Each row is a point on a tangle of strands that fork and nearly touch. The rows are in no order.
Two points are linked if the straight distance between their rows is under 36. Some points are linked to none.
k787: [ 15 -15  -2  23   6 -20  -1  11  -6 -17  24   0 -13  -7  -4  -9   5   1
   6   2   8   5  -4  -8   4  21  -1 -10   8 -10 -18  -8  14  -4]
k62: [ 23  24 -12 -16  -5   1 -13   7  15   8 -19   6  31  -1  19  10   7   7
  23  -5  11 -12 -11  -3   0   3   8  -1  11   3  11  23  16  -8]
k184: [-10 -24 -13  13 -12 -11  -8   7 -16  -5   4  11  -7  -6   3  14 -16  -1
   9  -1 -13   9 -13   2   4   5  17 -14   6  -1   4 -25  28  -6]
k878: [-35 -17   6  12   4  10  11  -4  -5  -8   5   0 -30 -16 -17  -5   0  -6
  -6  -9 -12   9  11   5  11 -13  -3  12 -16   3  18  -4 -20  -5]
k795: [ 17  -6   1   1  24  -6  -3  -7   2   1  20   7  -1  -3 -10 -16   9   3
  11  18   8  12   0   4  -8   5 -24  -7  -5  -2 -14  22  -5  -4]
k116: [  8 -13   2  18  -8 -12  -5   6 -10 -13  10   6  -7  19  19   3 -10  -1
  -2  -1   5   1  -6  -1  -1  19   6   3   6  -3 -20 -18  11  -2]
k552: [  9   3  11   1 -13  -2  -5  -7 -13  12   2  13   1 -14  12  28  -8 -11
  20  13  -5   8 -13  19   3  -8  26   7  -1  -9   6  -5  27  -8]
k634: [-16 -10   8   0   1  -6   9  10  -9  -3  20  -1 -18  31  -8 -23  -5   2
 -22   2   3 -10   4 -17   6   0 -19   6   1   2 -13 -33 -19  -3]
k52: [ 15   8  14   7   3   6   3  -6   6  -4  -1  -1  -6 -11  -1   2   8  -2
  25  12  -5  15   2  10  -2  -1 -11   4  -2  -6   1  18   0   1]
k625: [-24  11   5 -13 -16   7   4 -10   1   5 -19 -27  -1  13  -7 -11  -2  14
 -33 -14   9 -22  12   5 -13 -23 -11   7 -10  11  -3 -13 -24  13]
k484: [ 11  -3 -12  -6  15  -9  -2   9   3  -4   0   2   0 -26 -18  -1   3   0
  16  11  -1  14  -9  -7  -1  11  -4 -21   1  -2   8  25  15  -5]
k601: [ 25  16   4   4   1  -5  -8   4   1  -4   6   3   6 -31   3  13  14  -7
  28  18   6   2  -5   8   3  -1  16  -2   9 -17   6  24  30 -22]
k297: [-21   1  -9 -27  -5  13 -11   4   7  16 -22  -6  16  -4  -5  -6   1   9
 -40 -11   8 -12  11  -8 -14 -11   1  -8 -16   2  13  14 -10  23]
k240: [ 20  18  29  12  -8  13   8 -15   7  -2  -4 -10   3   8  21   4   7  -3
  21   3  -4   9  -2  13  -1 -10 -11  19   3  -2  -6  13  -7  -2]
k666: [-14 -13  -3  -6  31  18  -7  -3   2  -8   5  11   2 -40 -28  -2   8 -12
 -31  -1 -10  20   8  -5  -2   5  19  -8 -14   4  30  28   6  -1]
k443: [-30  -7  -8   0 -12   0   5   1  -7  -3  -3  -6 -11  10 -11  -7 -16   8
 -30  -9 -12 -18  14   3   6 -16  -1   9  -4   7   2 -35 -20   1]
k957: [ 15  17  17  -1   1  12   0  -4   7   2  -8  -1   7 -18   5  12  10 -10
  30   7  -7   8  -1  13   2  -9   9   6   1  -8  16  16   9  -2]
k766: [  4  -2  19   5   5   3  13  -6  -2  -3  13  -2 -14  20  -2 -14   4  -2
   4   4   5   7   0  -5   1   4 -25   7  -2  -1 -16  -3 -16   1]
k267: [  8   3   7  -2  -7   1  -8  -4  -9   8  -3  10   9 -15   4  25  -8 -11
  18   7  -7   7 -12  20   7  -4  26   1   0  -6  15  -5  22  -2]
k338: [-19  10  -9 -27  -9  10  -5   2   9  15 -25 -17  17   0  -5  -4   0  13
 -34 -13   8 -21   9  -6 -16 -12  -1  -7 -13   2   7   7 -10  23]
k998: [-10  12   1  -7 -14   4  11 -12   3   2  -8 -16   0  26   0  -9 -11   9
 -22 -10  -1 -19   7   4  -6 -13 -10  10   5  11 -16 -21 -24   6]
k968: [ 20   3   2  12   1 -14  -2   4   3  -9  11  -1  -4  -7   6   5   8  -1
  17   7   3   6  -2   0   2  13  -4  -5   7  -6  -4   9  16  -6]
k619: [-35 -12 -16   0  -4   3  -4   8  -3   1  -1   2  -1 -15 -20   3 -12  -3
 -16 -12 -21  -6   4  -3  13  -1  18  -7  -2   1  18 -22   0   1]
k940: [ 25  16  20  14  -5  -3  -2 -10  -1 -10  14   1   3 -10  22  12  11  -7
  24  18   7   1   5  12   0   2   4  18   9 -16 -12  17  15 -17]
k393: [-32 -17  -8  14  -4   9   4  -1  -8  -7   4   2 -13  -8 -12   1 -16  -4
  -5  -9 -22  -2   8   7  17  -8  13   7  -3   1  20 -29 -11  -3]
k716: [  1   7 -11 -13  -8 -13  -1   5   8  14   1  -9   2  30   5  -7   0   9
 -17  -3  12 -19   1 -14  -6   3 -18  -1   8   8 -22 -11 -15   5]
k755: [ 12   3   4  11 -12  -9  -2  -2  -4  -5   1   4   3  25  34  12  -8   1
   0  -1   6  -1  -5   6 -10   9   9  14   5   0 -19  -9   9  -3]
k250: [ -7  -8  23  -1  11   5  16   1  -8  -7  21  -3 -19  31  -3 -25   1  -2
  -3   4  11   4  -2  -9   0   5 -23  10  -4  -3 -20 -13 -20  -5]
k91: [ 10  -3   8  12  -9 -12  -6  -5 -10  -6   8   9  -2  -1  20  18  -7  -6
  14   8   1   3  -6   9  -2   5  14   6   6  -7  -9  -6  23  -8]
k533: [-34 -18  -7   0  14  10  -1   6  -4  -8   3   9 -17 -33 -29  -1   5 -10
 -16  -7 -16  13   3 -11   9   1  18  -6 -17  -1  31   3   4  -1]
k668: [-13  11   4 -13 -14   1  10  -9   1   5 -11 -19  -3  25  -5 -14  -4  12
 -32  -8   6 -25  11   1  -9 -19 -16   8  -3  11 -14 -22 -25  10]
k436: [  3 -19  -7  24   1 -16  -4  10  -8 -15  24   2 -12  -1  -3  -7  -3   1
   2   0   1   3  -4 -10   9  20  -2 -11  11  -4 -13 -19  14  -6]
k933: [ 20 -11 -13  12  16 -23  -3   8  -1  -8  16   3 -10  -9  -5 -13  16   2
  10  10  17   9  -7 -10  -5  15 -14 -15   4  -9 -17  16   9  -1]
k809: [-12 -14 -17   5  -2 -12  -6  14  -3  -5   8  -1   0 -13 -15   5 -10  -4
   0  -4 -16   1  -8  -7  11  14   7 -19  10   7   7 -15  18  -6]
k219: [  9  20  -3 -17  -7  19  -3 -10   7  16 -23  -4  31  -2  13  15  -1   2
  11 -14  -3  -8  -1  14  -6 -11  26   5   5   2  14   3   0  15]
k912: [-13 -16  20  14   4   7  21  -8 -10 -12  14   1 -28  11 -10 -21  -1  -3
  -2   0  -5   7   5  -1  12  -3 -21  13  -9  -5  -4 -13 -25  -3]
k195: [ 27  22  11   1  -6   1  -4  -2  13   5  -9   1  11  -5  20   8  13   2
  31   8   6  -1  -2   3  -5  -4  -6   9   5  -2   3  24   8 -11]
k402: [-14   5  -6 -11   4  24  -1  -9  -1  16  -9  -2  15 -15  -5  15   2  -6
  -9 -19  -7   0   1   2  10  -9  44  -5   4   0  28  -2   1  19]
k433: [ -8 -11  18  15  -1   7  18  -2 -10 -13  16  -3 -22  20  -4 -15 -13  -2
  -2  -3  -8   0   6  -1  16   2 -11  11   2  -3  -7 -22 -19  -6]
k874: [ 16   1  -9   0  11 -10  -3  14  -1  -8   2  -1   6 -34 -11  11   8  -6
  19   8  -4  10 -12  -1   7   6  15 -21  14 -10  18  12  33 -11]
k307: [ 25  22  12  -6  -3   9  -4  -2  13   8 -14   2  14 -10  16  10  12  -2
  34   7   1   0  -3   7  -3  -8   3   9   3  -3  12  24   8  -5]
k416: [  9   1  22  -2  10   8  14 -14   0  -2   8  -1  -6  25   6 -18   9  -4
   7   7   9  11  -1  -2  -9   1 -30  12  -6   4 -22   9 -22   2]
k842: [  1   4   7  -7   4   5   2 -11   7  11  -4   0   3   9   0  -8   1  -2
   2   5   4   4   3   0  -8  -5 -25   4  -8  10 -13  16 -22   5]
k563: [ 19  -5  16  19   8  -6   6   4  -4 -16  23  -5 -14  11   4  -9   9   1
  10   3  13   7  -1  -4   2  19 -10   6   1 -14 -21  -3   1  -4]
k875: [ 18  15 -12 -15  -2  -7  -5   0  18  17 -14   3  18  21  17  -9  11  15
  11  -1  26 -12  -3 -14 -11   4 -25   4   2  13 -18  22  -9   1]
k425: [ 10  14  19   8   1  11   6  -7   7  -3  -7  -4  -4 -11   2   6   7  -7
  26   4  -7  14   2  13   0  -7  -3   8  -1  -3   8  13  -2   0]
k99: [  5  -4  -7  -3  31   3  -6   0   4  -5   6   8   7 -32 -27  -7   2  -5
   3  17  -7  15  -1   5  -3   6  -3 -15 -12  -1   7  34   2  -5]
k199: [-12  -2 -15 -29   1  11 -14   4  10  13 -24   4  27  -9  -6  -7   3   2
 -39  -8   9  -9   8 -17 -10  -3   7 -14 -12   2  18  26  -2  18]
k315: [ 22 -10  -4   7  20 -15  -1  -1  -1  -7  21   4  -9  -5  -5 -14  12   3
  11  15  15  13  -4  -5  -8  13 -18 -11   0  -8 -19  20   2  -1]
k269: [  3   9  17   5  10  23   1  -6  -1   3  -7   1  -2 -27  -9  16  12 -16
  22  -2  -9  19  -1  15  10 -11  27   3  -4  -5  30  11   6   6]
k929: [ 21  17 -19 -10  -8 -11  -7   5  17  12 -15  -2  22  21  22  -3   7  15
  10  -7  23 -18  -4 -10  -6   9 -14   3   9   9 -14  16   0   1]
k593: [ 23   6  -7   7   4 -16  -5   5  10  -1   5  -1   1  -1  10   0  10   3
  17   4  15   2  -6  -6  -1  16 -11  -6   6   0  -8  17  11  -6]
k902: [-21 -14 -18 -12   9  -7   0  15  -1  -1  -5   4   2 -30 -28  -1  -1 -11
 -16  -5 -18   3  -9 -21  10  13   8 -23  -2   2  21   2  17   2]
k722: [ -4  14 -11 -29  -6  16  -1   0  16  18 -31  -8  28  -4   4   3   0   8
  -7 -13   6 -23   2 -10  -9  -4  12  -7   1   1   9  21  -9  19]
k421: [-23   0  11  -9  -7   5   8 -10  -4   3  -9 -12  -8  22  -8 -17   3   7
 -33  -9   9  -7  11   6  -9 -31 -23  10 -16  11  -5 -10 -34   7]
k477: [  2 -11  18  15  -7   5   8  -4 -14 -17  12   3 -14  27  18  -1 -18   0
   0  -3  -6   5   0   7   3   4   2  12   6  -4 -15 -22  -1  -7]
k760: [-14  -2   2 -22   0 -11  -4   2   3   8  -2  -2   1  33  -7 -18   7   6
 -31   2  11 -13   9  -6 -16 -15 -35  -3  -9   8 -12 -15 -20  11]
k191: [ 18   4 -11  10   0 -21  -5   8   8  -3   6  -2   4  11  16  -1   5   0
   5   0  18  -7  -5  -7   1  22  -8  -2  10   2 -16   3   9  -4]
k352: [ 15  -3 -16  -6  14 -13  -4  17   3  -8  -3  -1   5 -30 -14   4   7  -4
  14   4   0   7 -14 -12   3  15   5 -23  10  -5  13  21  28  -8]
k508: [ -8   6  -5 -15  10  22   0  -5   7  15 -15   1  14 -17  -4  13   8  -9
  -4 -12  -3   2   3  -9   6  -6  35  -5   3   0  29  14  -1  19]
k978: [ -5  -7  -8 -13  27  15  -5  -3   3  -1 -13  13  12 -36 -22   2   9 -13
 -10   9  -6  16   0 -11   1   7  22 -15  -6   2  28  33   7   4]
k202: [ -7  -4 -10 -16  16   5  -2   5   4   1 -14   8   9 -28 -19   3   5 -14
  -6  -1  -9   8  -3 -18   4  10  19 -16  -3   0  23  21   9   9]
k778: [-38 -15   0  12   1  14  10  -1  -6  -5   6  -1 -24 -18 -14   1  -4  -6
  -4 -14 -17   4  11   6  16 -11  11  11  -9   1  25 -13 -15  -5]
k889: [ 16  11 -14 -16   1  -4  -9   6  16   9 -16   1  16  -1   5   2   5   7
  17   1  11  -5  -6 -14  -4   9  -9  -7   2  10   2  27   4  -3]
k682: [-28  -7   3  -6  -7   1   4   1  -4   0  -7  -8 -15  13 -12 -14   2   8
 -37 -13   2  -7  14   4  -3 -26 -19  10 -19   8   5 -18 -28   8]
k176: [  9   9 -14 -20  -1  -6  -7   5  14  14 -14  -1  16   4   5  -2   2   7
   8  -1   9  -6  -5 -15  -5   6 -16  -8   1  10  -2  23  -6   3]
k306: [ 27   0  19  22   9 -12   4   7  -8 -22  27  -5  -9   1   8  -7  16   0
  13   8  16   8   2  -1   1  15   0  12   0 -23 -25   7   7  -6]
k173: [ 31   0  16  21   9 -12   2   4  -6 -17  21  -1 -15  -9   2  -4  18   3
  18  13  10  16   2   1  -3   5  -4   2   2 -27 -20  19   7  -6]
k79: [-14   6  13  -7  -5   6  10 -14   2   8  -9  -9  -3  23  -4 -16   3   0
 -22  -5   7  -5   6   3  -9 -25 -25  11 -12  10 -13  -4 -31   8]
k80: [-32 -21 -13  11  -9   5   0   2 -11  -7   2   4 -11   1 -11   1 -23   2
  -9  -3 -21  -6   5   6  13  -7  13   3   0   2  12 -35 -10  -3]
k628: [ 15  10  -9  -1 -16 -12  -1  -4  -1   4 -10   4   9  25  38  16  -7   6
   4  -4  13  -9  -6   9 -18   4   8  11   8   2 -15  -3  11   0]
k473: [ 25  26  -4 -11  -6   0 -14   2   9   8 -13  10  27  -9  21  18  10   1
  26   7  11 -10 -11   3   2   2  17   5  10  -1  13  20  24 -15]
k758: [ 21  13   7   6  -1  -5  -8  -1   2  -4   6   1   4 -19   9  14   8  -7
  26  14   1   5  -2  11   2   1  10   1   8 -12   6  14  25 -13]
k726: [  7  -7 -12   2 -14 -21  -9   4 -11   5  -4  12   6  -2  23  24  -6  -5
  12   1   7  -1 -20   5  -7   4  20  -4   7  -2  -3  -6  34  -6]
k323: [ -7  -6  14  -1   8  -2  13   6  -7  -3  21  -3 -18  34  -1 -24   1   0
  -9   0   9  -3   0 -13   4   7 -22   8   0  -1 -19 -23 -18  -1]
k763: [ 11  -7  -6  -1  -1 -10 -11   7 -14   1   4  11   9 -25   0  21  -6 -11
  15   7  -4   7 -18  10   8   3  27 -14   6  -6  12  -3  41 -11]
k399: [ 22  12  14  13  -6  -7  -7  -5  -3  -8  12   3   1 -13  16  14   7  -6
  22  17   6   2   0  11   1   3   7   8   9 -14  -6  10  21 -15]
k863: [ 10   2  14  12 -14  -5   6  -7 -14  -7   4   7  -6  20  35  19  -8  -3
   5   5   6   2  -7   7  -9   1  14  16   2  -7 -20  -8  14  -5]
k516: [-21 -20  -8  15 -10  -2   5   9 -11  -9  14   4 -17  13  -9  -9 -20   5
 -15   4 -13  -7   7  -7  16   2  -4   3   2   2   0 -36 -12  -8]
k309: [-20 -11  -2 -10  -1 -14   0  10  -3   1   6   6 -11  20 -16 -17   3   3
 -31   3   0  -8   8  -9   0  -9 -31  -5 -13   4  -4 -23 -16   5]
k770: [-28 -14 -10   7   0  -2   2   8  -3  -5   6   2 -12 -18 -24   1  -7  -5
  -3  -4 -20  -1  -1  -6  15   4   7  -9  -4   1  18 -15   2  -1]
k468: [-24   0 -13 -14 -14 -11  -5  13   1   7  -7  -9   2  12 -16  -6  -7  13
 -36  -6  -4 -24   8  -9   0  -8 -12  -7  -5   7  -1 -26 -10   8]
k841: [-19 -19   6   4   0  -5  12   9 -10  -7  20   3 -24  20 -14 -20  -6   1
 -19   5  -2  -6   5 -12  11   0 -21   6  -6   1  -4 -32 -19  -7]
k639: [ -2   8  11  -2  16  24   0  -5   2   4 -11   2   0 -30  -8  13  15 -13
  18  -1  -9  19   1   6   5  -9  24  -2  -4  -3  28  22   3   9]
k108: [ 25  15  34  13  -2  12  12 -13  -1 -11   3 -11  -4  10  20   0  11  -2
  21   8   1  12   0   9   0  -7 -15  21   1  -6 -11  13  -5  -5]
k600: [ 13   0  -2   2   2  -7  -6   6  -4  -5   8   4   7 -26  -6  17   1  -9
  19   7  -6   6 -11   9   9   5  19 -13  10  -6  16   3  33 -10]
k575: [-27  -5 -16  -7 -14 -10  -4  10  -4   0  -4  -8  -3   9 -17  -6 -13  14
 -37  -6 -10 -24  11  -6   2  -9  -5  -3  -4   8   2 -35 -10   7]
k407: [-15   2 -10  -2 -12   1  -2  -4   0   4  -7  -4   2  13   0   3 -19   6
  -7 -10 -14 -11   4   9  -3  -3   6   0   8   6  -4 -23  -9   5]
k584: [ 19  -1   8  15   4 -11   3   1   1  -8  16  -3 -13   2   0  -4   8   1
  14   6   6   9  -1  -3   2  14 -11  -1   4  -9 -13   6   6  -2]
k415: [ 31   5   7  13   9  -7  -1   3  -1  -9  13   0  -9 -16   1   0  15   4
  21  18   8  17   2   3  -6   2  -9  -3   1 -18 -10  28   9  -9]
k920: [-10 -19 -17   7  -5 -11  -9  11  -9  -3   6   7   2 -12  -5  10 -15  -3
   5  -1 -16   4 -11  -1   8  10  14 -20  11   3   7 -20  26  -6]
k830: [ 10   9  16  10   5  12   0  -3  -1  -4   2   2  -4 -33 -12  15   9 -15
  26   7 -11  15   0  21  10  -8  20  -1   0 -14  23   6  16  -4]
k592: [-27  -2 -14  -9  -3   6  -3   1   0   9  -7  -1   8  -9 -12   7 -11  -1
 -13 -18 -16 -10   3   2   8  -3  26  -6   0   2  17 -14  -2  11]
k785: [-21  -9   3 -18   1  -9  -5   4  -2   2  -1   5  -4  24 -13 -17   6   5
 -35   0   6  -5  10   1  -8 -16 -34  -1 -16   8  -4 -17 -20  10]
k678: [ -1  -8  20  16  -4   8  12   0 -11 -15  17  -4 -16  29   8  -9 -16   3
  -2  -5  -5   3   1   3  10   4  -3  14   3  -3 -13 -23 -11  -8]
k82: [ -4  -9  -7  -7  35  19  -5  -6   2  -6  -3  13   9 -43 -26  -1  11 -12
 -19   9 -11  19   6  -5  -2   6  24 -12  -8   1  29  37   4  -1]
k567: [ 16  -6  -5   3  30  -6  -4  -2   4  -2  21   7   3 -19 -19 -16   6   3
  11  23   2  15   2   8  -5   2 -18 -13  -5  -5 -11  31  -4  -9]
k591: [  2 -20  -2  21 -11 -15  -6   5 -14 -13   8  10 -10   9  16   8 -12  -1
   2   1   2   6  -9  -3  -1  11  12  -2   5  -5 -12 -21  19  -7]
k721: [  8  21   3 -10 -10  16  -1 -11  10  13 -19  -8  23   2  17  12  -4   2
  15 -13  -4  -8  -1  17  -7 -12  15  10   5   4   6   3  -4   7]
k367: [  3   9   4   0 -12   6  10  -9  -5  -3  -3  -9  -6  38  15  -5 -19   8
 -11  -5   0  -7   2   8  -6  -3   0  11   8   5 -22 -23 -13   1]
k861: [ 19  22  20   4 -10   8   5 -13  10   3  -8  -5  13   5  25  11   3  -3
  23   2  -3   3   0  18  -1 -11  -2  18   5  -1  -1   8   0  -5]
k714: [ 16  22   6  -3 -12   9   2  -9  13  10 -15  -6  21   8  20  10  -1   3
  18  -5  -4  -5  -1  17  -7 -11   1  12   8   2   1   8  -4   0]
k514: [ -2 -16  -4  17  -1 -12  -2   7  -5  -8  19   1 -10   8  -4  -5  -7   1
  -4   1  -1  -3  -2  -8  10  18  -5  -7   9   2 -13 -21   5  -5]
k821: [ -6 -11  -4  10 -15  -3   3  -1 -14  -5  -1   6 -13  26  13   6 -22   8
  -3  -3 -11   1  -4   2  -5   0  11   2   8   0 -12 -33   2  -3]
k246: [ 14  12 -16  -6 -15 -11  -8  -2   5   7 -10  -1  16  20  28  13  -9   9
   2  -7   7 -10  -3   7 -13   7   5   4  12   6 -12  -2   9  -2]
k855: [-12   4   7   8   1  13   2  -7   2   1  -3  -3  -2 -10  -6  11  -5  -8
  14  -9 -16   8   2  16  11  -7  14   6   0   0  15  -7   0   4]
k518: [-23 -24 -12  16 -11  -1   1   6 -15 -10  11   6 -14  10  -4  -1 -23   5
  -8   3 -17  -4   3  -3  11   4   4  -3   5   2   0 -37  -4  -9]
k587: [-30 -13  -9   4   6   4   3   7   0  -6   1   5 -12 -27 -28   3  -1 -11
  -6  -8 -19   7   1  -9  13   5  12 -11 -11  -1  24  -4   4   0]
k574: [  5  14  -6 -17  -1  28  -1 -15   0  19 -21  -6  30  -8  10  15  -2   3
   0 -19   0 -10  -1  12  -1 -12  40  -1   5   1  20   1   2  22]
k945: [ 27  15  10   2  -1  -2   6  -5  12   4   0  -7   5  22  25  -3  13   6
  14   2  16   0  -2  -2  -4   5 -20  15   4   3 -17  14  -7  -2]
k22: [ -9 -18  -3  15 -17  -1   2  -1 -19  -9   2  10 -17  19  14  10 -20   5
   5  -2 -12   6  -5   2   0  -1  14   2   5  -4  -5 -33  10  -5]
k375: [-28  -3  -2   1 -11   0   9   1  -5  -2  -4  -8 -13  11 -12 -11  -8   8
 -29 -11  -6 -14  13  -1   5 -18 -10  10  -9   6   4 -26 -24   2]
k951: [-27 -15  -6  -7  17   9  -7   4  -1  -8   3  12  -5 -32 -29  -4   5 -12
 -28  -4 -10  15   4  -8   0   5   9 -10 -19   2  27  15   4   0]
k98: [ 10   1   4  -4  13   1   0  -9   6   5   5   4  -1   0  -5 -11   4   1
   9  15   5   9   0   1  -8   5 -26  -2  -9   7 -13  21 -12   1]
k745: [ -8 -23  -8  18 -16 -11  -4   6 -19  -8   5  11 -14  10  13  11 -15   2
   4   1  -7   6  -8  -3   0   6  13  -7   5  -5  -6 -30  19  -7]
k166: [ 21  15  -2  -4  -4  -5   5   1  12   8   0  -8  10  33  27  -8   9   7
   3  -5  20 -10   0  -8  -8   9 -17  14   8   7 -25   3 -10   1]
k33: [  4   9 -14 -16  -3  -6  -3   4  16  17 -11  -3  12   9   2  -1   1   6
   1  -1   7 -11   0 -12  -6   3 -19  -5   0   9 -11  12  -9   4]
k636: [-20 -13  17  13   6   9  16 -13  -9 -12   9   2 -27  -1 -14 -16   0  -8
  -5   0  -6  12   9   6   8  -9 -20  12 -16   3   0  -3 -27  -3]
k69: [-13 -12  -9   7  -2 -16  -2  12  -3   2  16   0 -10  12 -10  -8  -5   3
 -18   0  -1 -10  -2 -16   8  12 -14  -9   6   7 -12 -25  -3  -2]
k368: [  1  12   6  -2 -14  11  14 -17  -3  -3  -8 -14  -1  32  13  -8 -17   8
 -10  -9  -6 -11   3  15  -6 -12   1  13   8   8 -19 -21 -19   3]
k440: [ -3  13  -4 -13   1  33   3 -17   0  21 -15  -6  22 -10   6  16   1   0
  -5 -21  -1  -3   1   9   5 -17  43   1   5   1  23   2  -2  23]
k764: [-16   6 -10 -17 -12 -10  -4   7   6  14  -9 -11   3  14 -13  -5  -3  11
 -29  -6   2 -20   7  -8  -8  -8 -16  -6  -3   5  -7 -14 -13  12]
k650: [  5  -8  17  14 -12   2   6  -3 -17 -14   7   6 -12  27  27   9 -16   1
   2  -1   0   5  -4   6  -4   3  10  17   4  -7 -17 -21   5  -8]
k287: [-28 -16  12  14   5  10  12 -11  -7  -7   7   0 -29  -6 -15 -12  -1  -6
 -12  -6  -3  10   9   8   5 -15 -16  14 -21   7   9   0 -27  -5]
k969: [ 21 -12  -6  20  12 -27   0  13  -1 -16  19  -2 -10  -8  -2 -13  15  -1
   9   6  18   6  -7 -10   3  19  -7 -10   6 -13 -20   3  14  -1]
k867: [-15  -4  -1  -9   9   4  -6  -2   5   6  -3   4   2 -14 -17  -5   0  -6
  -8   1  -1   6   5  -2  -5   1 -17  -4 -19   8   4  16 -10   4]
k446: [-18 -14 -20  -3   4 -16  -1  18   1  -2   5   0  -2 -21 -23  -1  -4  -5
  -9  -2 -15  -1  -7 -17  12  13  -2 -24   2   3   8  -9  16  -3]
k659: [  5 -11  -8   5  -8 -18 -10   6 -15   0   4  10   0 -15  11  21  -7  -7
  14   6   0   6 -19   7   0   5  24 -10   7  -3   2 -11  39  -9]
k734: [-23  11  -3 -20 -14   8   0  -6   4  11 -22 -24   7   5  -5  -7   1  16
 -32 -14  10 -23  11   2 -14 -20  -9   2 -13   7   1  -4 -18  21]
k262: [-21 -16  -2  12  -5  -2  10   7 -10  -8  14   2 -20   7 -16 -12 -12   0
 -16   3 -10  -6   8 -10  14  -3 -12   5  -3   2   0 -32 -17  -6]
k299: [ -7   8 -11 -22 -11 -15  -1   5   7  14  -4 -13   5  26  -3  -7  -1  15
 -30  -3  12 -29   6 -13 -11  -6 -21  -3   1   9 -18 -17 -15  11]
k501: [ -2   9  17  11  -1  12   4  -9   4   0  -4  -3  -2  -9   1  12  -1 -10
  20  -4 -12   9   1  21   7 -11   9   8   1  -4  13  -2   1   2]
k529: [ 17  14 -23  -7 -13 -11  -9   1  12  11 -12  -3  21  23  26   7  -6  14
   0  -9  15 -19  -2   1 -10   9  -2   1  15   9 -13   4   3   1]
k271: [ -8   7   6  -7  15  27   1  -8   3  11 -14   2   6 -24  -6  13  15 -12
   8  -8  -6  15   3  -1   5  -8  30  -2  -3   3  30  21  -2  14]
k218: [ 23  22  -8 -13  -2  -2 -10   8  17   7 -20   5  21  -2  15   4  11   9
  25  -2  11  -5  -7  -9  -4   4  -3  -5   5   6   9  30  11  -8]
k931: [ -7   5 -17 -31  -1  12  -5   2  14  17 -28   0  28  -9  -2   1   1   1
 -20 -10   6 -17   2 -22  -6  -3  18 -16  -1  -2  18  25  -2  21]
k865: [ 17  -3  -7   5  35   2  -7   5   9  -5  15   6  10 -32 -27 -14   5   2
  10  26  -4  19   3  13   0  -1  -9 -12  -6 -10  -2  39   0 -12]
k754: [ -1   1  -5   1 -18  -1   5  -4  -9  -1  -6  -1 -10  34  18   0 -19  12
 -10  -7  -4  -6   0   5 -12   0   7   6   8   4 -19 -28  -3   2]
k153: [ 30  21  14   4  -7   2   2  -5  11   2  -4  -3  10   7  30   6  13   5
  25   7  13  -2   0   4  -4  -1 -13  17   4   0  -9  22   4  -8]
k260: [ 23   6  12   8   9   2   2  -7   3  -5   3   2  -8 -11   0  -3  12   4
  24  16   1  17   3   6  -7   1 -17   0  -4  -8  -7  25   0  -2]
k981: [-14 -12 -15 -16  14  -2   1   9   2  -3  -9   7   5 -32 -28   1   2 -14
 -13  -1 -12   9  -6 -19   5  14  11 -22  -6   0  24  14  13   4]
k886: [  5   7  -8  -7  -3 -12   0   4  12  13   1  -6   3  23   7  -5   4   4
  -6  -2  12  -9  -2 -13  -4   9 -19  -1   7   8 -18  -1  -9   5]
k417: [ -8   3   9 -10   0   6   6 -12   7  12  -8  -5   4  16  -1 -11   3   0
 -13  -1   7   0   4   1 -10 -13 -29   7 -11  11 -14   6 -26   6]
k846: [ -2   3   4   2  -1  11  -6  -2  -4   7  -4   5   8 -12  -2  19  -8 -10
  15  -5 -14   5  -5  18  10  -5  27   0   2  -2  20  -9  12   5]
k606: [ 13  -6  -7  15  -4 -18  -8   8  -2  -8   9   2  -1  15  17   0  -4  -1
   0  -1  12  -3  -6  -3   1  22   0   0  10   2 -19 -12  10  -2]
k904: [ 29  14  27  17  -2   3   7  -9  -1 -13  13  -7  -5   1  22   4  13  -2
  20  11   7   6   3   8  -2   2  -6  19   4 -14 -15  14   5 -10]
k895: [-18 -14  -5  -2  -1 -16  -1  13  -4   4  12   4 -10  15 -15 -13   1   1
 -23   3   1  -9   2 -17   6   1 -25  -9  -4   5  -7 -25  -9  -2]
k689: [ 17  10   7 -11  27  25  -9  -5  10   3 -18  10  19 -29  -3  -6  11  -3
  16  12  -2   9   6   6  -5  -2  10  -5  -9   8  15  48  -4  -2]
k665: [ 18  11  -7 -14   0  -7   0  -1  15  15  -6  -2  11  31  20 -12  14  10
   6   2  26 -11  -3 -12 -13   6 -26   8   4  11 -24  14 -14   3]
k827: [  2  -3  -6  -6  20   1  -3   1   3  -3  -2   6   2 -28 -23  -3   2  -5
   7  11  -6  13  -1   0  -4   8  -3 -13 -11   2  10  28   1   1]
k852: [-23   0 -11  -9   3  17  -1  -4  -2  13  -7   0  10 -12 -10  12  -5  -6
 -10 -21 -12  -3   2   5  11  -6  38  -4   3   2  25  -9   1  13]

A fork is a point with three links, a tip a point with one. Leave the first point through the second and follow the links. Name the first fork or tip that comes.
k501, k855 => k552
k269, k639 => k402
k584, k563 => k425
k309, k895 => k795
k861, k240 => k601
k446, k809 => k745
k634, k323 => k416
k352, k874 => k726
k625, k734 => k722
k508, k271 => k830

Follow the links from the first point to the second, and from the first to the third. Name the last point that the two ways share.
k421, k933, k865 => k795
k307, k846, k260 => k425
k842, k969, k484 => k795
k639, k861, k592 => k402
k855, k153, k306 => k425
k269, k619, k714 => k402

A fork is a point with three links. Follow the links from the first point to the second and name the forks in between, in order.
k639, k714 => k402
k153, k846 => k425
k352, k969 => k795
k998, k920 => k745

Name the points in between on the shortest way along the links from the first point to the second, in order.
k734, k199 => k338, k297
k22, k998 => k821, k754, k367, k368
k307, k52 => k957, k425
k929, k477 => k529, k246, k628, k755, k863, k650
